Each row is a point on a landscape with many peaks, with its height.
A climber steps from a point to the highest of its 2 nearest points, and stops where none of them is higher. Distance is the straight distance between rows; heights are no part of it.
Dunot height 41.8: [148 128 116 117 165 143  82 126  80  84 139 149 102 156 166 129 127 139
 110 114 164 130 102 135 162 131 131 134 104 103 136 134 113]
vukav height 61.9: [141 140  96 113 122 114 170 111 146  88 144 124 189 166 125 173  97  66
 161 105 134 118  94 100 145 174 124 138 130 131 118 102 167]
noro height 60.4: [140 108 138 157 150 155  94 150  99 117 113 128 108 160 143  92 112 135
 117 108 222 142  97 128 165 136 148 161  80  94  86 131 107]
des height 46.4: [110 102 151  93  86 109 151 139 110 175 143 143 170  88  53 146 157 101
 211 140  80 115 144 132 149 152 130  94 122 155 138 118 127]
Solev height 34.3: [ 93 207 126 162  81 155 175 125 136 127  96 120 131 207  87 151 107 138
 154 157 126  96 107 169  87 153 108 168 119 136 155 149 109]
tef height 48.4: [150 172 117 168  60 165 172 125 145 133 104 128 121 164 149 145  93 163
  98 171 132 107 122 137  48 114  78  98 117 185 104 177 106]
tar height 10.7: [112 149 198 147 135 137 106 107 143 149  59 102  61 131  66  96 130 147
 145 149 157 124 134 181 101 154 136 183  95 143 145 125 118]
mumom height 9.3: [165  83 168 121 146 164 113 150 108 187  62 153 130  97  61 113 180 123
 167 140 140 143 145 162 121 169 154 118  80 189 159 154 114]
Taku height 56.7: [168 164 100 110 134 134 123 121 120  86 127 142 158 162 173 165  99  98
 110 128 130 112 101  89  97 121  89 106 128 177 117 131 132]
dosul height 37.4: [113 111 191 135  76 134 148  80 164 205 161 130 117  72 105 124 119 143
 134 159 102 136 115 127  92 132 120 104 172 162  86 125 126]
neso height 52.8: [107 118 160 136 103 116 139 112 135 167 135 149 142 114  57 112 112 101
 200 154 150 123 112 132 160 182 117 121 114 133 105 141 114]
zute height 58.1: [118  84 150 126 179 111  78 116 114 137 127 144  89  85  94  78 146 107
 144  98 168 144 127 146 173 174 142 177 121  93 112  92 121]
lera height 57.0: [ 94 134 113 141 113 116 155 143 105 100 124 116 136 145  96 109 114 148
 152 122 142 131 145 166 169 129 141 150 102  66 129 137 129]
tuve height 6.5: [178  88 186  99 166 137 168 108 167 154 104  97 142 112  70 160 168 127
 166 124  88 139 116 145 105 187 168 126 141 138 146 104 150]
Zuti height 16.0: [ 82  95 129 133 121 128 119 185 108 154 113 108 120  65 102  64 145 178
 147 142 124 141 177 177 153  92 173 136 100  98 142 145 114]
gebo height 49.4: [125 138  72 142 122  92 171 179 145  69 126  94 164 153 125 128 118 154
 103 129 108 112 191 136 146  83 111 176 144  85 198 115 154]
sev height 48.5: [ 97 126 116 164  60 141 185 113 136 142 169 156 109 134 168 122  94 170
  95 148 144 142 116 136 157  82  97 105 112 102 100 207  98]
nuv height 30.2: [147 153 150 104 126 157  72 135  74 128  87 151  87 156 128 136 149 177
 117 180 123 109 118 136  97 116  98  83  91 157 167 168  80]
Nere height 19.2: [113 148 115 137 130 100 134  82 135 125 193 177  99 136 196 137  92  95
  93 112 145 156  92  96 138 123  69 138 141 116 110 151 119]
kozik height 8.6: [165  76 185 107 130 151 126 131 124 198  93 154 136  84  46 122 182 145
 165 126  94 146 142 136 118 155 153  96 126 180 146 128 133]
gufit height 60.2: [142 132 123 139 131 134 127 109 147 142 141 124 109 117 185 120 118 147
  72 138 129 136 133 120  85 101 121  89 149 162  93 143 123]
ludun height 52.4: [ 86 117 181 144 108 109 117  90 165 176 128 116  74  78 113 100 135 165
 111 129 121 153 137 145 115  91 128 162 153  95 133  91 126]
keb height 21.0: [147 156  92  96 126 111 134 102  97 113 189 183 119 143 180 170  87  80
 132 116 123 151  85  86 141 132  54 100 135 138 132 154 124]
Ledu height 29.1: [163 178 148 137 147 155 149 114 128  79  75 101 110 219 113 169 128 160
 100 161 155  99  96 153 106 156 112 145 117 116 158 150 100]
tera height 59.1: [147  90 152 140 165 160  88 174 109 121  99 124 113 127 124  89 130 142
 131 111 183 136 117 152 144 151 171 160  70 120 109 129 119]
Pefud height 59.0: [115  91 134 188 135 137 126 130 111 138 118 127  80 162 127  81 107 115
 136  83 213 156  75 144 162 138 144 164  93  72  53 143 103]
kigiv height 51.1: [119 108 102 129 122 122 108 116 153 166 174 174 161  61 185 115 137  51
 114 126 120 130 127  76 111 145 127  69 187 191  80 120 130]
vuzi height 37.7: [107 112 112  92 115 101 169 144 134 113 139 102 182  95  80 152 137 100
 184 124  93 134 155 133 163 126 158 144 140 102 165  94 159]
feged height 58.0: [158 123 111  98 141 138 107 140 145 138 107 121 177 109 139 153 151 111
 136 138  97 122 146 111 103 127 145  86 120 175 130 120 142]
sobep height 37.2: [ 71 137 125 152 105  77 155 136 155 128 139 113 133  82 127 112 108 138
 122 117  97 144 165 125 129  90 108 153 149 105 148  85 148]
sor height 19.0: [188 101 117 124 116 156 137 145 127 139 106 132 191 146 108 138 133  87
 183 118 161 128  81 105 145 198 150 109  93 161 111 149 135]
gop height 51.0: [109 151 109 192  60 136 184 137 150 132 160 120 106 181 169 125  96 180
  70 160 133 113 135 138 118  85  53 128 117 117 102 210  90]
Rilud height 29.6: [ 69 170 166 110 106 106 129 119 112 160 124 146 124 139  51 152 120 109
 193 155 113 106 129 165 132 185 128 170 123 110 180 107 114]
pon height 52.5: [125 158 118  91 155 131  71  94  99 143 147 173 115 105 188 135 141  77
  92 140  94 125 136  75  85 106 113 110 158 169 125 120 132]
tebur height 58.5: [ 71 133 139 183  85 122 144 144 160 165 124 125 100  85 143  77 108 172
  90 139 124 135 153 149 113  72 126 134 135 133 128 126 122]
geve height 45.2: [ 91 117 119 160  98  95 204  99 135 121 175 125 136 137 115 125 107 132
 143 101 136 139 116 128 172 130 115 139 136  53  91 146 129]
bufo height 33.2: [160 120 152  95 164 144  77 160 113 115  56  91  89 123 102 124 186 175
 131 173 112 123 154 148 108 104 172 130  97 121 201 131 116]
Futes height 42.2: [151 121  91 115 113 111 211 124 169  83 171  86 188 144 116 170 105 124
 136 104  92 119 138 116 133 116 138 115 180 102 111 102 187]
Fur height 29.7: [ 90  98 111 148  82 117 109 140  99 159 163 172 153  68 145  85 125 141
 136 148 135 132 145 124 151 124 140  78 109 128 107 156  94]
Fone height 42.1: [129 108 155  82 112 116 110 105 115 168 165 134 140  88  87 157 148 108
 170 128  53 134 144 114 148 137 136  93 155 126 147 105 126]
Pinu height 26.9: [124 127 156  96 123 123 102  59  90 152 180 167  75 114 137 138 135 149
 138 139 117 138 100 140 153 144 114 102 131 100 131 152  99]
teb height 11.3: [112 184 187 154 128 143 103 126 135 127  57 111  64 154  91 120 139 183
 111 168 136 106 137 185  83 125 115 159 103 152 173 113 109]
feku height 59.5: [143 137 136 125 141 123 167  94 145 107 132 105 140 174 108 165 108  99
 162 115 142 121  88 131 132 180 143 140 131 125 113 108 157]
zogun height 10.3: [121 128 174 156 123 138 127 140 134 160  69 127 110 123  61  85 138 131
 162 140 162 132 122 181 125 169 137 166  89 140 124 144 112]
tup height 31.8: [133 146 159 121 141 164  57 151  89 129  68 131  89 129 116 105 169 197
 113 178 120 115 165 152  93  94 133 120  94 147 177 147  98]
Roda height 40.2: [ 89 126 144 147  93  91 188 121 169 150 122  96 164 111  79 111 112  87
 188 112 129 139 132 147 116 126 125 156 144 110  82 100 153]
zeru height 25.5: [119 154 126 109  74 118 136 116  91 126 164 144 128 175 111 184 124 118
 168 150  85  98 123 129 142 147  99  82 111 124 161 142 113]
Dezos height 42.3: [ 87 107 100 186 130 112 125 168 152 124 134 134 145 110 202  71 108  99
  96  80 198 145 114  96 139 107 147 148 118 130  55 114 119]
Fipo height 39.1: [122 136 150  95 192 117  66 148 129 115  81 122 104  86 126 118 157 118
 129 127 112 133 155 127 113 116 146 176 135 145 178  61 176]
liv height 62.5: [128 145 102 120 160 116 106 106 113  65 171 126  86 167 160 146 121 158
  76 116 122 116 161 118 170  98  65 170 137  74 174 140 131]
nozo height 67.2: [139 126 129 150  95 170 178 183 152 129  86  74 155 138  67 115 157 171
 176 177 117 140 166 187  80 109 179 118 125 165 170 164 126]
bog height 57.6: [136  96 129 104 169 133  93 138 102 109 123 127 115 109  98 105 150 113
 151 114 163 136 122 141 179 170 173 170  83  92 139 110 131]
Kidil height 50.4: [133 136 119 117 114 103 173  80 174 124 166 111 155 129 157 180 103 113
 118 105  73 132 128 104 100 129 104 111 176 148  98  97 170]
mikik height 13.8: [ 90 127 158 165  77 140  92 159 110 163 114 147  71  93 111  70 123 204
 116 161 133 135 158 180 122  99 129 120  95 117 144 152  91]
sosu height 64.4: [160 107 144 123 113 178 144 172 142 144  61  87 164 136  76 137 176 148
 175 161 106 133 142 161  84 139 175 117  94 179 175 146 124]
Rak height 18.2: [169  69 135 122 128 150 152 135 136 158 125 130 168 107  83 120 145 103
 183 105 158 138 113 142 147 198 163 110  98 140  90 144 139]
sufu height 53.6: [151 146 119 116 142 107 130  76 151 105 160 145 136 142 179 176  96  91
 111 110 115 135  98  94  96 139  93 108 163 160  99 111 152]
tov height 34.5: [111 108 161 125  79 139 144 127 139 195 135 139 138  62 115 127 140 150
 146 148  96 141 150 141  99 129 129  79 135 165  95 142 115]
Pazug height 45.0: [174 109 109 138 142 173 115 219 107  73  88 120 183 169 170 113 124 138
 109 109 216 112  96 102 121 126 164 136  85 146  86 141 112]
faz height 31.0: [162 170 163 147 172 118 143  85 142 102 122 110  58 208 157 157 102 124
  81 113 161 126  75 128  99 137  74 154 135 130 110 120 123]
Kebe height 37.9: [ 87 166 149 128  80 109 190 105 167 145 127  97 156 165  68 138 110 100
 193 123 105 126 126 166 110 152 126 158 153 129 130  99 144]
goso height 43.0: [175 125 130 110 167 169  69 138  64 113 119 137 111 160 138 133 149 131
 146 129 175 128  84 117 159 155 153 127  71 104 132 156 101]
lorom height 44.0: [ 88 108  98 193  95 126 168 141 172 147 152 144 131 113 217  70 107 114
  67  86 186 141 113 112 131  76 138 126 127 132  69 153 101]
zusi height 32.9: [103 155 131 121 125 138  51 117  79 157 138 202  92 105 187 101 129 121
  95 159 130 134 122 107 102 113  91 108 127 161 147 150  86]
Dobi height 42.7: [ 80 124 115 152  75  93 186 114 159 138 162 127 168 104 106 112 100  97
 154 117 129 146 130 120 141 125 116 118 132  97  79 124 134]
porin height 57.4: [122 121 125 145 136 127 160 110 147 119 127 118 126 146 117 126 107 119
 141 111 163 135  97 135 135 150 141 141 119 112  83 130 135]
befe height 21.1: [138 151 107 148  64 148 144 127  82 134 132 151 154 154 117 135 114 123
 176 156 160 123  96 141 166 169 118  77  90 130 122 182 101]
zege height 63.8: [142 113 140 167 106 132 151 112 179 149 116  91  93 122 146 105 116 164
  75 127 131 138 130 151  87 104 144 117 161 145  95 134 130]
vab height 55.8: [141 141 111 152 103 136 184 108 126 111 182 111  99 200 135 156  95 177
 109 143 134 122 113 155 159 123  83 114 137  82 118 205 104]
regig height 46.1: [121 120 124 114 149  97  98  95 132 135 153 144 127  87 139 145 125  87
 131 109 115 149 129  99 133 150 123 138 154 134 107  83 153]
der height 27.7: [124 123 181  95 131 124 117  72  96 152 168 121  79 125  78 150 136 156
 154 136 103 125 113 158 161 153 129 114 131  58 142 122 113]
ber height 59.8: [124 121 108 138  87 139 157 151 110 120 123 120 156 126 102 109 127 160
 160 145 119 129 148 161 153 117 152 102  98 108 130 161 111]
peg height 57.8: [117 121 119 192 127 142 164 144 123 110  93 118  90 207 155  84 102 131
 109  87 203 135  83 133 140 108 111 173 103  96  62 155 105]
dor height 59.9: [105  88 138 107 180 117  40 131  88 144 118 167 110  59 114  81 165  94
 133 107 151 149 139 124 169 158 138 166 121 124 141  90 121]
nubu height 36.7: [170 135 136  85 184 152  72 148 120  90  80 141 150 131 149 161 153  83
 131 118 129 114 109  87  78 139 130 133 120 177 137 103 150]
dimi height 44.6: [107 165  97 184  86 142 177 158 166 107  81 111 163 149 164 102  98 146
  84 127 153 104 139 121  70  87  85 142 108 181  94 148 120]
vum height 64.9: [125  71 123 120 152 128  95 158 143 168 125 160 155  46 132  85 152  94
 124 110 148 139 139 116 136 142 152 116 126 172  96 122 129]
sola height 12.9: [ 89 149 153 165 107 135 115 145 116 132 103 115  70 136  93  83 124 199
 120 150 125 128 152 174 127 110 114 157 101  96 157 139 103]
Rodov height 30.6: [108 119 157 122 129 132  56 105  98 166 133 174  91  75 142  97 153 122
 121 155 125 141 131 120 119 143 117 113 126 150 132 133  91]
ripev height 54.9: [ 97 139 103 144 137 114 126 145 101  82 114 138 133 148 122  98 110 103
 132 104 173 132 134 136 186 131 118 181  83  73 132 110 121]
giz height 39.0: [135 121 144  82 121 117  83 136 104 181 131 131 115  85  92 164 186 141
 163 138  50 125 160 128 134 112 143  84 130 142 160 118 125]
dak height 28.2: [147 185 135 166 124 148 161 109 103 114  79 120  99 227 115 145 103 139
 129 140 192 107  69 154 127 156  96 156  95 116 120 157 103]
Muva height 39.2: [119 108 114 138 167 120  92 147 127 107 120 121 120  99 162  97 123 135
  98 104 151 125 139 134 134 112 158 140 115 120 101 104 122]
Konul height 49.5: [115 111 148 143  79 102 135 103 145 173 141 168 141 108  91 113 107  71
 182 161 159 136  84 110 136 196  84 107 133 166  82 134 119]
tilaz height 46.0: [116 103  96 174  88 142 170 141 136 138 159 148 140 133 192  93  99 148
  95 126 168 142 105 112 140  97 134  96 111 123  67 193 104]
Lep height 31.2: [ 86 147 152 108 136 114 144 130 125 131 116 104 119 143  46 162 138 132
 196 152 104 122 134 177 132 176 169 186 124  90 202  96 142]
pugip height 62.8: [ 90 105 130 163  64 137 178 153 156 172 133 110 143  77 117  96 114 183
 110 152 109 134 161 150 111  78 148  99 152 118  98 153 119]
sig height 55.4: [109 131 126 154 114 110 133 117 132 139 122 134 142 147  91 111 107  86
 182 125 187 131  94 124 151 181 114 154 100 121  94 133 128]
guno height 57.9: [134 132 111  95 169 100 100 110 106  80 153 116  96 166 128 157 142 181
 102 122  93 115 182 137 167  83 104 153 160  66 214 120 143]
tor height 46.5: [106 122  86 165 126  84 158 179 161  91 121  91 120 115 131  94 121 180
  88 113 109 124 197 152 143  64 120 171 186  89 173 106 159]
ritab height 16.8: [138  96 127 140 148 146 142 176 126 128  85  91 138  95 100  90 152 155
 148 136 139 144 161 171 133 115 176 159  94 116 145 132 134]
dolu height 5.8: [166  79 162  99 187 115 173 125 166 148 113  74 154  86  67 134 164  89
 173 107 120 148 121 138 112 168 178 172 150 142 123  72 182]
dod height 40.1: [133 136 118  93 147 135  65 128  85 107 129 156 107 133 141 118 152 145
 117 140 123 127 144 126 161 120 131 111  93 110 162 136 111]
fub height 37.5: [126 132 133  82 142 124  74 139  92 133 126 132 108 130  94 153 181 158
 149 144  83 120 164 139 161 120 149 103 112  97 196 118 131]
ruv height 40.8: [116 122 153  96 206  96  76 104 135 119 124 107 100  95 104 129 152 106
 123  99 122 141 142 129 143 134 136 185 152  96 149  56 162]
vegug height 39.9: [128 134 109 101 139 121 196 132 169  87 143  83 182 141  78 158 121  94
 173 113  95 129 129 129 135 146 157 149 156 112 134  93 171]
rogu height 29.5: [113 141 163 107 130 128 127 112 102 131 123 126  89 156  52 150 147 159
 168 150 106 113 128 176 161 166 165 139 112  70 187 121 111]
muvos height 22.8: [ 98 137 109 156  57 112 167 110 111 141 180 162 136 138 111 131  96 112
 167 136 150 137  97 128 164 159  95  95 105 106  98 167 106]
Pul height 56.2: [112 139 121 182 111 122 145 117 135 121 117 130  88 164 168  99  96 151
  99 107 184 141 108 135 129 101  82 157 102 115  97 157  92]
Mur height 51.5: [155 113 110  75 142 111 107 119 136 167 151 126 157  90 150 163 170 106
 118 119  41 126 156  74 119  96 150  57 187 165 124 130 160]
Boro height 37.8: [156 138 145 100 202 148  68 142 125  81  66 109 115 135 137 139 151 109
  98 124 118 118 138 107  89 115 153 167 131 151 168  79 154]
Gusa height 7.5: [169  77 197 107 136 130 154 100 151 196 116 116 141  77  76 129 162 136
 154 116  85 136 132 154 121 153 140  99 157 146 121 103 140]
fis height 49.7: [ 65 119 158 146 127  94 149  77 149 156 135 119  72 112 104  96 122 146
 124 115 133 152 124 150 151 107 110 179 144  54 121  88 121]
pofen height 30.0: [170 170 155 141 152 141 151 102 136  86 100 110  90 218 141 162 106 160
  74 139 154  96 113 140  81 122  78 145 124 143 139 135 119]
buv height 59.3: [148 166  93 113 133 130 146 143 114  65 128 144 169 166 146 189 109  81
 140 128 131 101  99  91 137 148  98 128 106 148 136 109 147]
linok height 24.9: [ 58 119 129 145  54 103 155 113 121 151 193 175 119  93 121 113 105 127
 140 134 131 144 125 111 170 119  92 121 115  95 121 142 106]
zemog height 47.6: [154 161 124 163 138 155 124 163 119  89  96 126 143 165 188 118 101 138
  74 114 186 102  82  99  88  99  98 122 107 165  81 152 100]
feda height 55.0: [169 125  84 100 131 144 103 136 134 151 131 131 167 118 176 155 156  99
 106 125  82 134 138  90 106 112 161  51 139 176  93 144 148]
pino height 67.6: [130 105 149 170  82 133 183 118 193 174 128  85 123 100 142 111 118 195
  78 144 105 137 149 150  90  72 152  90 187 130  86 149 130]
foset height 52.9: [119 126  78 111 128  78 139 143 130  80 151 115 134 147 109 154 125 159
 120 119  72 111 183 130 157  88 107 159 175  80 202  96 165]
riv height 19.8: [174 107 104 129  81 158 130 161  95 135 127 135 180 135 125 116 128 101
 183 144 169 123  82 115 163 172 143  84  75 153  91 180 118]
Tefa height 47.0: [130 134 149  99 133 113 100  94 131 169 146 129 115  71 163 137 152 121
  97 116  43 135 164  96 123  95 150  85 210 138 141 106 145]
Nunuz height 46.2: [168 124 110 146 144 178 127 196 144  98  89 121 179 160 193 104 102 125
  78 102 200 116 101 107  91 107 149 123 118 167  63 128 126]
Tak height 44.2: [ 79 121  81 161 150  89 139 169 152 110 123 108 119  91 164  75 120 161
  68  94 131 134 176 122 157  65 131 172 143  94 145 102 144]
desez height 48.9: [181 155 125 125 155 155 121 138 102  77 120 124 124 199 176 157 100 127
  85 105 180 111  62 110 107 133  98 134 110 132  96 142 118]
zik height 9.9: [154 124 164 143 120 172 148 155 132 160  50 132 145 110  66 100 163 120
 180 155 161 137 116 169 109 174 149 142  83 172 138 152 113]
finur height 31.9: [ 97  94 135 121  78 119 128 126 117 172 166 141 137  79 113 130 139 139
 151 136 114 123 152 133 143 136 141  89 122 116 112 143 118]
Mapiv height 24.1: [203 103 109 109 132 166 118 137  91 121 129 116 151 175 115 170 152 124
 175 134 137 128  81 126 168 174 179  70  98 115 130 169 115]
remu height 32.7: [ 96 183 129 135 104 147 172 134 131 126 104 107 138 180  63 165 122 133
 175 163 104 108 130 181 108 144 151 186 132 119 203 119 123]
vusa height 42.9: [ 95 168 105 164  97 128 150 160 138  93  74 123 168 143 138 109  95 105
 118 133 168 114 125 132 103 123  83 166  87 159 120 116 124]
mavo height 39.7: [189 110 130  77 207 134  95 103 142 126 130  94 128 123 149 164 166 114
 108 100  80 137 146 102 103 115 183 116 183 147 127  87 176]
movud height 50.2: [195 139 118 105 175 170  97 169  80  63 115 121 134 218 164 166 128 131
 113 118 181 113  67  86 131 130 134 129 102 109 133 148 122]
Zug height 17.4: [152  89 138 132 152 151 164 162 137 140 102  89 163  96  83 115 152 125
 169 122 148 146 132 165 130 145 174 130  99 137 105 135 145]
pemez height 44.5: [147  86 113 113 141 116 207 101 169 121 169  86 181 126 106 151 114 120
 145  99  95 130 112 130 140 126 164 132 177  71  69  90 172]
Gos height 40.0: [ 95 147 115 150 149 136  74 131 109 122 133 159  95  86 200  65 130 165
  46 137 139 127 157 114 132  66 127 109 135 119 148 150  99]
Das height 36.3: [153 119  93  77 172 122  99 135 133  85 111 109 146 131 130 181 169  96
 151 129  87 120 143 101 133 122 164 121 123 124 176  99 165]
mikil height 42.0: [ 84 131 112 169 149 121 109 142 142 121 138 135  86  87 175  58 122 186
  49 115 132 130 165 137 148  58 147 140 150  98 148 126 115]
gir height 12.0: [115 161 175 156 106 123 136 116 150 139  90  94  61 158  93 110 113 187
 109 146 110 125 151 183  95 104 114 166 129 121 162  99 133]
pov height 49.9: [108 101 166 111 119 115 157 123 128 178 123 140 168  97  29 118 136  91
 207 140 118 126 120 145 140 202 130 138 132 144 137 119 135]
pirid height 43.7: [141  83 146  90 194  95  86  90 162 143 148 122 145  73 121 127 136  71
 126  82 114 141 125  99 123 160 156 148 187 140 106  63 174]
nesu height 34.7: [143  98  99  95 176 130  59 159  91 119 152 185 135 117 171 116 147  78
 125  97 149 141 123  79 160 145 150 146 130 134 100 104 127]
Fasim height 44.1: [176 121 112 122 145 181  94 196  78 107 102 139 164 153 145 128 133 122
 130 120 188 116  88 106 146 140 156 111  74 137 107 148 108]
lod height 55.3: [ 90 127 161 159 105 122 106 108 154 168 114 135  95  80 130  90 122 148
 104 146 145 146 144 147 103 112 123 150 121 141 127 115 110]
miref height 56.3: [150 149 129 125 153 140 110  95 135 145 144 143 115 111 208 142 132  98
  74 123  89 138 115  93  68 118 135  88 190 178 101 145 140]
vadun height 25.1: [194 139  98  91 126 148 116 118  81 116 140 133 140 198 137 196 155 121
 161 158 122 119  83 105 151 149 142  56  94 121 145 176 104]
nati height 53.5: [ 97 118  93 136 161 104 123 179 108  69 106 129 164 120 121  91 110  86
 136  98 189 118 133 113 162 138 135 189  79 105 126  89 150]
Kevi height 43.1: [113 142 123 126 133  81 127 112 166 141 155 125 128  67 167 138 131 135
  85 108  71 134 165  95 122  71 139 105 224 129 142  81 161]
fafaf height 49.0: [111 147 128 110 170 105  85  81 117 132 174 163 113  91 192 124 134  82
  96 112 101 154 124  92 122 120 129 131 179 134 119 110 139]
kevu height 38.0: [184 115  89  92 187 130  95 133 146  82 122 103 137 143 160 169 154 130
 102 111  89 115 163  94 102  88 166 124 168 134 166  99 180]
Gup height 47.1: [122 104 140 108 135 103 177  88 180 144 167  91 162  93 131 140 118 106
 124 103  85 127 123 109 120 117 134 122 182 111  90  76 168]
tusug height 50.8: [163 166 101 154  74 141 194 139 148  95 126 108 153 200 135 162 100 145
 112 160 128  93 131 135  88 122  75 110 134 159 127 173 113]
zot height 36.4: [149 114  99 101 195 134  98 144 111  55 116 110 113 141 128 131 146 141
 113  99 125 130 158 141 148  93 174 170 134  76 187 105 156]
Sito height 47.4: [ 83 114 146 132 136  86 167  75 140 137 176 125  88 134 112 109 108 124
 138  98 138 132 104 141 176 133 115 150 141  40 109 112 126]
mov height 40.7: [108 102  94 154 142 137 104 173 133 120 141 146 161  82 187  72 124 104
  86  97 175 136 143 113 136 117 161 115 121 141  91 120 123]
nitu height 14.9: [ 78 109 130 140 118 134  83 135  96 153 122 152  94  69 141  58 142 185
 113 143 124 134 174 152 152  99 140 126  97  96 147 140  94]
faf height 28.8: [141 119 164 111 150 138  71  77 104 162 141 150  81 103 120 117 145 159
 114 135 120 150 125 152 129 148 140 116 116 124 122 126 109]
fomep height 37.3: [109 175 103 136 169 151  80 153 106 106 109 164 106 110 223  76 114 142
  33 123 136 105 134  91  84  76 109 107 152 152 137 158 103]
Tusi height 43.2: [116 147 144  82 161  89  99  75 126 112 143 120 106 113 123 148 124  91
 142 112  82 127 142 114 138 147 109 152 160 113 157  58 167]
menit height 35.8: [ 86 192 139 154  71 125 187  99 140 143 117 134 153 195  75 152  95 103
 196 142 133 110  89 161 113 185 105 156 131 129 124 138 125]
popir height 35.7: [120 100  97  73 142 106 117 119 129 105 153 117 165  96 111 162 155  93
 155 108  91 131 155 105 167 130 146 106 133 101 154  94 156]
Rad height 61.4: [125  83 114 149 116 128 143 162 157 166 104 126 172  53 141  78 135  99
 128 122 142 137 150 128 107 132 154 104 134 195  89 126 146]
vitup height 14.2: [143 146 146 109 138 106 102  72 125 124 173 116  57 150 136 165 118 178
  90 132  63 129 162 119 119  99  96 124 201 104 169 119 146]
gulub height 37.6: [122 109 104 116 158 120 124 158 130  82 114  91 146 117 123 121 123 140
 114 102 130 141 167 146 135 111 165 163 132 108 144  87 152]
fosi height 53.2: [162 151  97 175  97 143 213 130 158 108 151 101 109 207 156 146  94 171
  76 142 138 114 136 151 110 103  75 120 141 127 111 211 116]
Nesel height 62.1: [126  62 134 104 172 121  74 158 114 147 102 168 151  56  98  82 157  96
 150  94 137 152 156 122 151 152 147 150 107 172 144 101 151]
nirub height 32.0: [119 160 120 151 153 108 152  95 137 105 149 122  80 186 165 149  95 105
  89  97 158 119 102 116 137 127  67 171 120 113 115 125 135]
Rila height 35.4: [107 183 121 116 152 130  73 139  86 113 108 193 119 107 205 105 112 114
  70 149 148 112 109  74  85  94  61 116 125 173 133 164  91]
Tuf height 58.8: [146 145 106 140 125 123 143 114 114  79 160 121  96 187 150 154 109 165
  92 128 134 119 136 127 142 112  85 126 132 106 137 156 116]
Suvid height 41.7: [173 100 154  76 191 134 102  91 146 146 138 124 150 102 134 156 155  75
 130  91  89 140 126  88 109 161 155 113 175 172 113  91 169]
misag height 33.3: [ 92 176 109 159 117 100 178 103 154  97 141 106 107 192 134 158 102 114
 113 107 116 105 126 130 150 134  57 178 117 108 141 119 132]
Nogu height 27.8: [ 90 170 134 107  79 125 128 123  93 145 143 154 120 157  67 187 128 129
 178 170  89  85 122 161 123 170 125 130 116 134 197 129 105]
Gom height 46.3: [135 135 103 177  78 175 169 151 147 117 107 123 149 144 161 105 100 165
  93 152 159 125 126 140  84  99 118 108 110 166  84 178 106]
garib height 28.3: [158 152 108  86 114 152  81 132  81 126 120 140 110 164 137 155 170 182
 112 173  94 114 154 109 108  81 117  62 105 131 160 175  98]
buf height 23.2: [147 158  89  93  95 134 139 107  78 126 178 169 137 169 150 187 103  96
 159 148 109 124  95 101 156 153  79  54 116 141 140 168 104]
bobes height 16.1: [109 159 127 111 128 104 125  84 115 124 198 148  87 144 162 167 117 154
  83 129  65 129 150 103 129  99  66 127 171 112 162 136 128]
zepi height 51.3: [173 126 134 106 199 169  70 190 101  55  92 125 148 179 167 142 141 111
 112  94 173 116  97  91 128 121 161 156 100 118 127 102 135]
Vivek height 26.7: [181 148 109  95 106 145 103 133 108 122 134 132 117 206 124 189 174 147
 138 179  90 117 131 109 114 108 138  48 102 133 157 177 110]
gube height 34.8: [165 123 125  90 185 135  65 146 114  89  90 109  84 141 105 145 174 165
 127 141  99 132 173 132 126  92 170 154 134  92 219 104 145]
gal height 17.9: [117 152  96 139 131 107 146 102 137 118 206 148  90 143 196 157  98 136
  70 122 112 138 119 107 146  98  47 125 145 112 127 174 122]
nis height 27.6: [169 168 122 178 114 166 183 102 126 128 108  89 126 242 114 150  99 136
 147 141 186 126  45 154 137 176 132 131 111 106  92 184 129]
mamen height 61.5: [171 113 149 112 116 158 128 140 132 142 104 104 141 125  94 169 162 133
 164 150 109 119 138 138 107 147 159  96 107 161 144 135 135]
pobig height 35.0: [ 70 171 110 140  94  84 166 138 148 105 137 109 138 138 118 141  97 118
 124 109  95 117 160 128 134 112  74 166 133 117 150 100 151]
deguv height 63.3: [115 113 112 129  81 148 168 187 116 138 117  97 170 113  72 107 148 159
 197 159 108 130 170 181 136 109 172 109 110 124 165 151 116]
nufi height 56.4: [119  94 117 153  94 122 145 133 188 182 152 150 171  51 168  96 127  97
 110 138 133 137 128 100 105 128 147  70 169 183  71 134 119]
Gez height 41.4: [133 122 163 119  94 118 144  91 153 172 163 132 144  97 104 156 108 103
 157 145  93 122 123 118  97 164 114  93 160 177  97 105 136]
busi height 50.1: [146 132 111 105 124 118 118  94 144 132 158 148 164 104 181 167 114  57
 123 122  90 121 120  68  91 154 104  82 172 195  90 108 142]
puda height 45.1: [126  95 141  99 108 100 125  83 146 163 168 166 158  91  87 141 121  82
 172 152  99 126  98  94 131 193  90 100 159 163  93 108 128]
dasol height 39.8: [101 139 122 137 137  74 141 131 171 124 116  98 133  75 161 117 113 117
  93 104  99 129 172 109 131  77 126 157 193 133 150  58 186]
Mez height 27.3: [ 78 111 124 141  65 105 120 110 147 167 176 176 147  66 163  94 105 122
 116 149 144 148 127 103 147 111 110 105 125 131  97 153  93]
zasel height 52.3: [144 117 103 123 180 134  84 194 107  68 107 128 169 135 152 109 114  95
 109  86 179 119 129 113 139 122 160 182  99 113 131  92 132]
Dotas height 35.6: [173  95 124  82 194 152  64 157 112 115 114 149 159 129 156 143 156  67
 134  94 143 137 112  77 135 163 155 152 120 160 117  99 149]

Where does a climber stop that starts at each point below?
teb: neso
riv: neso
fomep: liv
Dunot: nozo
Kebe: pino
dak: nozo
bobes: Lep
Das: pino
Boro: pino

Call two points neighbours if one is among the 2 nearest of the other. Go from one point of each pair to the other, from neighbour to neighbour, staying as high as possible. Name the lowest point that can't be avoided.
sufu / vum: busi
pino / vukav: popir
noro / vum: bog

Write out the way that a climber takes from each point below.
remu: Solev > menit > Kebe > Roda > Dobi > geve > Sito > fis > ludun > lod > tebur > pugip > pino
Dotas: nubu > Boro > Fipo > ruv > Tusi > regig > fafaf > pon > miref > gufit > zege > pino
tuve: Gusa > kozik > mumom > zik > zogun > tar > teb > gir > sola > mikik > nitu > Zuti > ritab > Zug > Rak > sor > riv > befe > muvos > linok > Mez > Fur > finur > tov > dosul > Gez > puda > Konul > neso
Rodov: zusi > Rila > fomep > Gos > mikil > Tak > tor > gebo > foset > guno > liv
dolu: Zug > Rak > sor > riv > befe > muvos > linok > Mez > Fur > finur > tov > dosul > Gez > puda > Konul > neso
fub: dod > Dunot > goso > Fasim > Pazug > Nunuz > zemog > desez > movud > zepi > zasel > nati > ripev > lera > ber > deguv > nozo
